Points, in no order, along strands that fork and pass close to each other.
Two points are linked if the straight distance between their rows is under 74.2. Some points are linked to none.
nesil: [  2  13  10   2 -15  -3   1  40   8  11  -7   2  -4 -15   6 -13 -15 -18
  24   1  -2 -28 -23  23  26  30 -38]
gev: [  8   9  28  -4   2  -8  34 -21   7 -12  24  31 -37  -1 -32  23 -16 -24
  -9  18  -6 -33  25 -17 -18 -24   6]
nofe: [  2   0   3   6  21   1   3   6   9   9   0 -42  13 -34  17  -6 -13  15
   2  -6   5  26 -32  -3  17  14 -29]
zigik: [ 12  18 -17   6 -17   4 -21 -22 -11 -12  11   0  30  24  25  -1  24  21
  11   6  11  10  14   4 -18  -9  27]
Sopep: [-15   9  -8  20  12   8 -20 -11  15   5 -18 -11  33  -9  -6   3   2   2
   2  10  -2   6 -14  21  17  14   6]
nerek: [  0  37 -10  -4  -6   0  23 -35 -15 -21  -7  10   2 -15  -3  15  -9 -15
   8  32  -8 -23  35  14  -2  23   6]
suder: [-24  15  18  13  14  23  -9 -12  -1  -4 -15  12   7  11 -31   8  11 -21
 -11  25   3 -24   8  30  12  17  23]
viz: [-15   3  18   7  11  -8  -9  -2  -5 -28  12  25   5 -15 -14  26  -7 -14
 -25 -11  18   7  15  27   3  32  19]
Rup: [-32   9   8   6  16  44  -3 -19 -11 -33 -33   9  14   0  -8  -8  22 -21
 -23  16   3  -6  23  31  32  -1  19]
zogit: [ 11   9 -33  -6 -25 -16 -15  -1 -21   3  24   1  28  12  14 -12  12   9
  16 -21   0   2  21   4 -24  -4  12]
Mogez: [ 16   5  -9  -8  17 -10  -2  -6  -5  24 -14 -21   9   3 -31 -11 -17  17
   5  22 -39 -35   3   1 -46 -32  -9]
sapo: [-15  -1  39  -4  11  10  10  12  -9 -25   0  27 -22 -15 -18  14  -9 -28
 -22   2  13  -7   7  15  14  29  11]
vebi: [-10  -5 -16 -14   3  30  -1   3 -12  13 -48   1  -9   0 -15 -20   2 -16
  -6  12   0  -3  -1   8  28  -2  -4]
lapu: [ 12 -20  17  -1   1 -24   3  43  13  17   8 -28 -12  17  15  -1  -9  34
   6  -9 -13  -7 -21 -20 -16 -15 -32]
tupi: [ 11 -11  15 -13  -2   6  -6  12 -17 -18 -10  -6  -2  14   7 -22   5 -11
  16  11  -2  11 -12  18   4  -8   6]
Bikab: [ -2   4  -6  14  27  -5  12  -6  -2  41 -20 -37  11 -12  -9  12 -13  36
  -8   6 -10   6 -16 -15 -21   6 -20]
zeku: [ -2  -4  20  -2   2  -7   4  37 -18  -5   9   3 -42  35   4  -8  21  -8
  -7 -34  21  -6   7  -7 -17   1   5]
gizuv: [ 20 -10   5   5 -38  -8  -4  -7  32  -7  35  28  -9   0  18  20   4 -23
  11  -9   1   9   7 -11   7   1   0]
gef: [ 22  -4   8   8 -25 -35   4 -14  20 -19  43  14 -13  -4  19  40   2  -2
  11 -29  -6   2  21 -14 -19  14   4]
beraf: [-11   3 -15  37   9  -2  -7   8  11  -9  11 -32   2   7  23  -2  33 -15
  17 -35  10  33 -10  15  15   2  -9]
muf: [  7   8   2  -9  -2  13  30  -5  -6  18 -17   4 -26 -16   3   6  -8  -2
  -8  30  -5   2   4 -25  12  18 -10]
Vuten: [  7 -12  -9   0 -17 -37   3 -20   9 -35  38   7  -5 -25  -1  37   0 -15
   0 -36   6  18  18  -2  -9  15  12]
Rilan: [ -2  30 -11 -19 -19  -7  31 -35   2  -7   2  40  -7 -15 -17  26  -6  -4
  -5  32   8 -21  31 -21  -9  20  15]
virim: [ -5 -14  32 -12   6  10  19   7 -28 -30  -4  13 -34  -3  -1  -1   5 -24
 -29   0  25  19  12  -6   9  12  11]
Tekud: [-22  16  18   4   6  12  -5  29   0 -30   6 -17  19 -18  35 -15  15   3
  -2  12  15  26 -15  23  36  33 -14]
Kan: [ -3   3  18 -31 -29  19   0  25 -15  10  10  48  -6  -8  -9 -13 -14 -12
  -2  13  12 -13 -10   0  16  -1  -8]
tasef: [-23 -16   0  19  29  -4  20  -1   9  26 -18 -45  17  -4  -1 -13  -4  50
 -13   4  16   4 -32 -28   3  -3 -26]
reri: [-11   2 -24  16 -10   4 -15  27   5  -7  -4 -17  15   4  19 -22  22  -1
  20 -20   9  20 -18  20  21   7  -3]
kuris: [-16   7   5   9  13  11 -17 -26  22   1 -17  -7  18  22   6  11  16  32
  -2  47   0  17   5 -14  12  10  33]
mab: [ 17  -4   8 -15 -15  11  19  14  -6  10  26  -2   1   1  13 -31  13   9
   6 -15  -4 -12   5 -14  -8 -49 -39]
Rogo: [  9  11  27 -17 -21   2  11  -2 -13 -36  19  35  -1 -22   1   8 -33 -27
   5  32  -3  -9  15   9   5   9   5]
rika: [  8  14   5 -35 -24 -12  28  -6 -22  -8   4  32 -19  -9  -7  20 -17  -1
  -6  27   4 -22  22 -22 -24  24  15]
zunop: [ -2 -15  12 -14  -5  27   9  -6 -10 -25   3   5 -12 -11  23  -9   3 -16
 -24   8  15  34  11 -17  32   7   6]
Mal: [ 10  -8 -11  27  23 -11 -17 -27  25   2 -16   0   0   2 -31  16   2 -22
   9  -5 -13  -8   2  26  -8 -13   9]
Ran: [-17  13  -4  21 -13  -2  -8 -13  18  -8  -2  25   4  20 -14  28  24 -19
   3 -19   6  -4  20  19  13  19  31]
guto: [ 11  -8 -21  24  -6   2   3  -2  14   9   7 -24 -20  18  17  -4  28 -15
  12 -39   8  19  -8  -9   2 -16 -15]
Rafe: [  5  -4  18  25   2 -14 -13  14   5  -9  -3  -5 -22  47  -8   1  18 -14
  29 -22  -1 -15   4  27 -18 -13  16]
ditis: [  8  12  -9 -16 -11  22  22  -1 -13 -12 -21 -31   2  -8  42 -28   1   2
  10  22  -4  15   0 -12  24  13 -17]
vima: [ 32  30 -29  -8 -22  -3  10 -34  -9   2  30  12  25 -32  27   8 -17   7
  11   8 -23 -23  21  -3 -13 -14 -28]
sodo: [  5  -3  31  -2  13 -12  14   8  12  17  25  36 -47  19 -30  27 -14 -11
 -16  -5  -8 -40   4 -21 -24  -8   1]
pep: [  1 -13   4  -5   6  11  11   1   7  21 -19 -13   4 -29   5   0 -20   8
 -16  17  -3  16 -18 -15  22  17 -19]
fazog: [ 18  11  35 -14   2 -15  16 -19  -3 -29  35  30 -12 -15 -18  23 -31 -13
  -6  27  -7 -22  16   5 -23  -9   9]
delut: [  9  20  -6 -24 -17   7  19   0 -25   0 -22 -15  -7  -8  21  -7  -9   7
  10  39  -7   2  10 -14   1  22  -2]
godor: [-15  -1 -16  35  32 -11 -21 -17  15  16 -31 -10  11   1 -25  15  -4  -7
   1   0 -15  11  -3  25   4   7  14]
Kezin: [ -2 -26 -34   2   9  -4 -20   2 -18  13 -25 -12  13  -2 -10 -11  -8   2
  -2 -26   0  26 -14  12 -13 -14   9]
Gen: [ 19 -13   5 -21 -12 -17  10  35  -7  23  -5 -40 -16  13  10  -7  -6  20
   9   1 -33 -15   3 -25 -35 -10 -21]
Vami: [-16  -4  17  28  15 -10 -13  35  12 -14  -2  -8 -13  45  11   2  26  -8
  21 -27   5  -1  -8  31   3   6  10]
levu: [  1  16 -10  13  -9  12  -5 -31  14  -5   1 -13  22  22  20 -11  29  28
  15  22   5  13   4 -15   3  -4   8]
luzim: [  6  11  19  -1  -7 -16   5  18 -23  -7  10 -11 -21  18  11  -2  10   6
   4  -8   3   1  24 -11 -24   5   0]
tisov: [ -6   4  21 -11   5 -11  15  25 -11   9  12  27 -53  34 -26  14   7  -2
 -14 -15  17 -30  15 -25 -23   0  14]
kuni: [  5   4   2  14  34 -17 -10   0   3  27 -18 -14   6   8 -28   8 -12  22
   2  22 -12 -17 -10   1 -35  -2   4]
lov: [  7   2 -53  -2  13  -2 -23 -17 -10  25 -21 -21  30  -8  -6 -12  -9  20
  12 -11 -12  10  -4  11 -20 -18   2]
Mupi: [-31  -7  23  31  28   2 -15  -8  45   1   2 -19  17   5   8  19   6  29
 -13  12   3  31 -20  -9  29  15   5]
bem: [-11 -26   1   4  10  -8 -25  -6  -4 -27  12  16   8  -9  -6  29   3 -23
 -10 -30   8  33   1  35   3  17  34]
vam: [-13   8 -15  11  17  18 -16 -10  -6  -7 -16 -30  50 -13   9 -21  -3  24
   4   8   7  17 -18  24  17   8  -2]
Ginop: [  9  15  23 -22 -31  15  19   4   3  -7  25  47   0 -23   3  -1 -23 -17
   0  34   4 -19   6  -6  22  -5  -7]
zelak: [ -3 -27  12  -5  14   8  10  18  14  40 -10   4 -13  12 -31 -22   0  24
 -14  -9   8 -22 -35 -24   1 -31 -29]
pazi: [ 13 -19   8  -1   3   9   6   1   7  10   5   1   0  12  -9 -34  10  12
 -10 -14   2  -7 -14 -14  -5 -57 -16]
Fuma: [  0 -12  11  -2  13   6  -1  -1   0  21 -12   0 -26  28 -19  -2  14   7
  -9  14   5  -1   3 -22 -13  -8  20]
koban: [ 17   1   3 -25 -13 -17  24  -4 -29  -7   5  -2 -21  -7   3  13  -7   3
 -10   7  -7  -6  31 -23 -31   3  11]
Let: [-18 -10   5  17  30  10  -4  18   9  29 -12   8   0  19 -36 -17   0  10
 -11 -20  10 -14 -27   7   5 -20 -15]
pir: [-32 -24   0  25  28  -4 -16 -11  35   1   3 -24  36 -12   6   2  -7  30
 -20  -5   9  41 -48  -3  32   5  -6]
kof: [  8   4   5 -23 -29  -2  -8  37 -10  28  13  42  -8   1 -21  -6 -19 -10
   5  -9   1 -33 -14  -1  -4  -5  -8]
nenub: [ 10  10 -34 -14   2  -3  -6 -14 -19  24 -15 -10  29  -2 -11 -12  -4  25
   3   6 -21 -20  12  -3 -35 -22  -5]
Fol: [ 26  -6 -29   0 -17   1  13 -10  12  23  -7 -26  -9  10  15 -10  14  -8
  22 -12 -15  -6   8 -17  -9 -29 -20]
Paka: [-16   3   5   3  14   9  -9 -21  31   7  -1 -22  17  -5  18  16   3  40
 -10  37   2  28 -15 -33  19  20  10]
vus: [ 30   3  -3 -16 -21  -4  20  -8  -3  -9  42   7   1 -15  20  -9   1  -3
  -4 -20 -10 -10  20 -14 -16 -42 -26]
pim: [ -4   2 -27  10 -16 -15 -24  24 -12   4  10  -8  23  21   4 -15  29   9
  24 -33   5  14  -6  12 -16 -10   5]
fiz: [-27   4 -22 -16  -9  44  -3  -4  -9 -12 -38  13   6   1  -4 -27  21 -24
 -25  12   7   2  17  13  47   5  14]
gera: [ 12 -20   1  -9   6  -5 -11  12  -7  17 -20 -15 -27  32 -16  -9   7  -1
   7   6 -17 -13   6 -11 -37 -25  16]
Gam: [-18   0 -14   6  11   4  -8  -3   2  -3   7 -50  45 -31  29 -19  -4  22
   7   3  13  26 -34   4  21  11 -25]
Dudo: [  6  -1 -14  -9 -20 -20  -5 -10  19  14   8  40 -18  -2 -39  20  -8 -16
   7 -10  -8 -35   6  -6 -15   9  15]
tomog: [-44 -10 -12  18  13  -2 -38  13  19  -3  10 -19  41 -17  22   7   1  17
  -5 -16  10  50 -42   4  40  19   6]
Miz: [ -9  -2  29   1  21  21  10   3 -14 -27   1 -21   3 -18  25 -17  -1  10
 -25  15  15  30  -3   4  27  13  -8]
gudil: [-12 -17  34  10  17  -4 -12  51  -1 -17  10   9 -33  39   8 -15  13  -4
   7 -37  20   1 -20  13   4  -1   2]
Kuno: [-11 -29 -18   9   9 -17 -28  17  -5   5 -14   8   9  -3  -4  11 -12 -13
  -5 -27   3  24 -20  25   2   7  14]
metom: [-30   1   0  14   5   7 -24  20   7 -22  16  -2  27 -24  30   6  10  -7
 -22 -11  12  45 -12  25  37  31   1]
vivof: [ 19 -14  13  20   7 -17 -14  -9  19 -10   1   4 -12  28 -14   9  -1 -25
  24  -2 -16 -15   2  26 -21 -23  10]
bigok: [-12  33   3   4  -2  14   0 -24 -11 -14 -16  18  11   0 -20   0  -5 -17
   4  32  -2 -32  31  32   0  22  28]
fudep: [ -2 -26  18   1  12 -13   3  13  17  22  -9 -25   2  14   7  -5  -8  42
   3   4  11   9 -37 -33   9   1 -18]
pirep: [ 21   4 -24 -23   4  28  17 -21 -22 -21  -9 -29  -4 -19  51 -30  -8   6
   9  -4   1  25   4  -8  24 -15 -18]
Topiv: [ 11   6 -23 -11 -28 -26  14 -25   4  12   6  18  -7 -23 -27  29 -15 -13
   0 -12 -19 -29  17 -12 -26   5   0]
zar: [ -5   7  -5  -7  12  18   3  19 -17  28 -25   7  -1 -10 -32 -25  -5 -11
  -7  -6   6 -17 -22  14  13  -7 -16]
Varu: [  3  -2 -17 -17 -35 -17 -20  19   6  19   7  45  -2  10 -18   7 -11 -11
  11 -12  -2 -24   1   5 -10   7  16]
nez: [ 20  21 -30 -17 -21 -15  22 -38  -9 -10  16   9   9 -45   1  21 -24 -15
   3  -8 -18 -26  26   0 -17 -10 -15]
pinaz: [ 23 -18  -8  -8 -12 -24 -13  27  -1  26  -6 -17 -14  23  -8   5  -9   4
  19  -5 -33 -22   6 -17 -42 -15   0]
sizel: [ 15 -11 -15 -21  10  34   6 -35 -22 -35  -4   3  -2 -13  39 -20  -2   1
 -12   0  -1  31  13  -7  26 -13  11]
zivad: [ 19   7   3  10 -19   3   8 -15  13   1  28  27  -9  -6   6   3   7 -15
  -2 -11   5   2  12 -12  -3 -21 -10]

A fork is a point with three links, a tip a point with one. Leave the first point through the second and follow the links. Name the first fork or tip that comes.
lov / nenub | Fuma
pirep / ditis | zeku
gudil / Vami | zunop
koban / rika | Vuten
Miz / Tekud | Fol

A fork is a point with three links. Follow the links from the first point to the second and name the forks in between, in order.
koban / kof | zeku
zogit / Sopep | zunop
gev / virim | zeku zunop
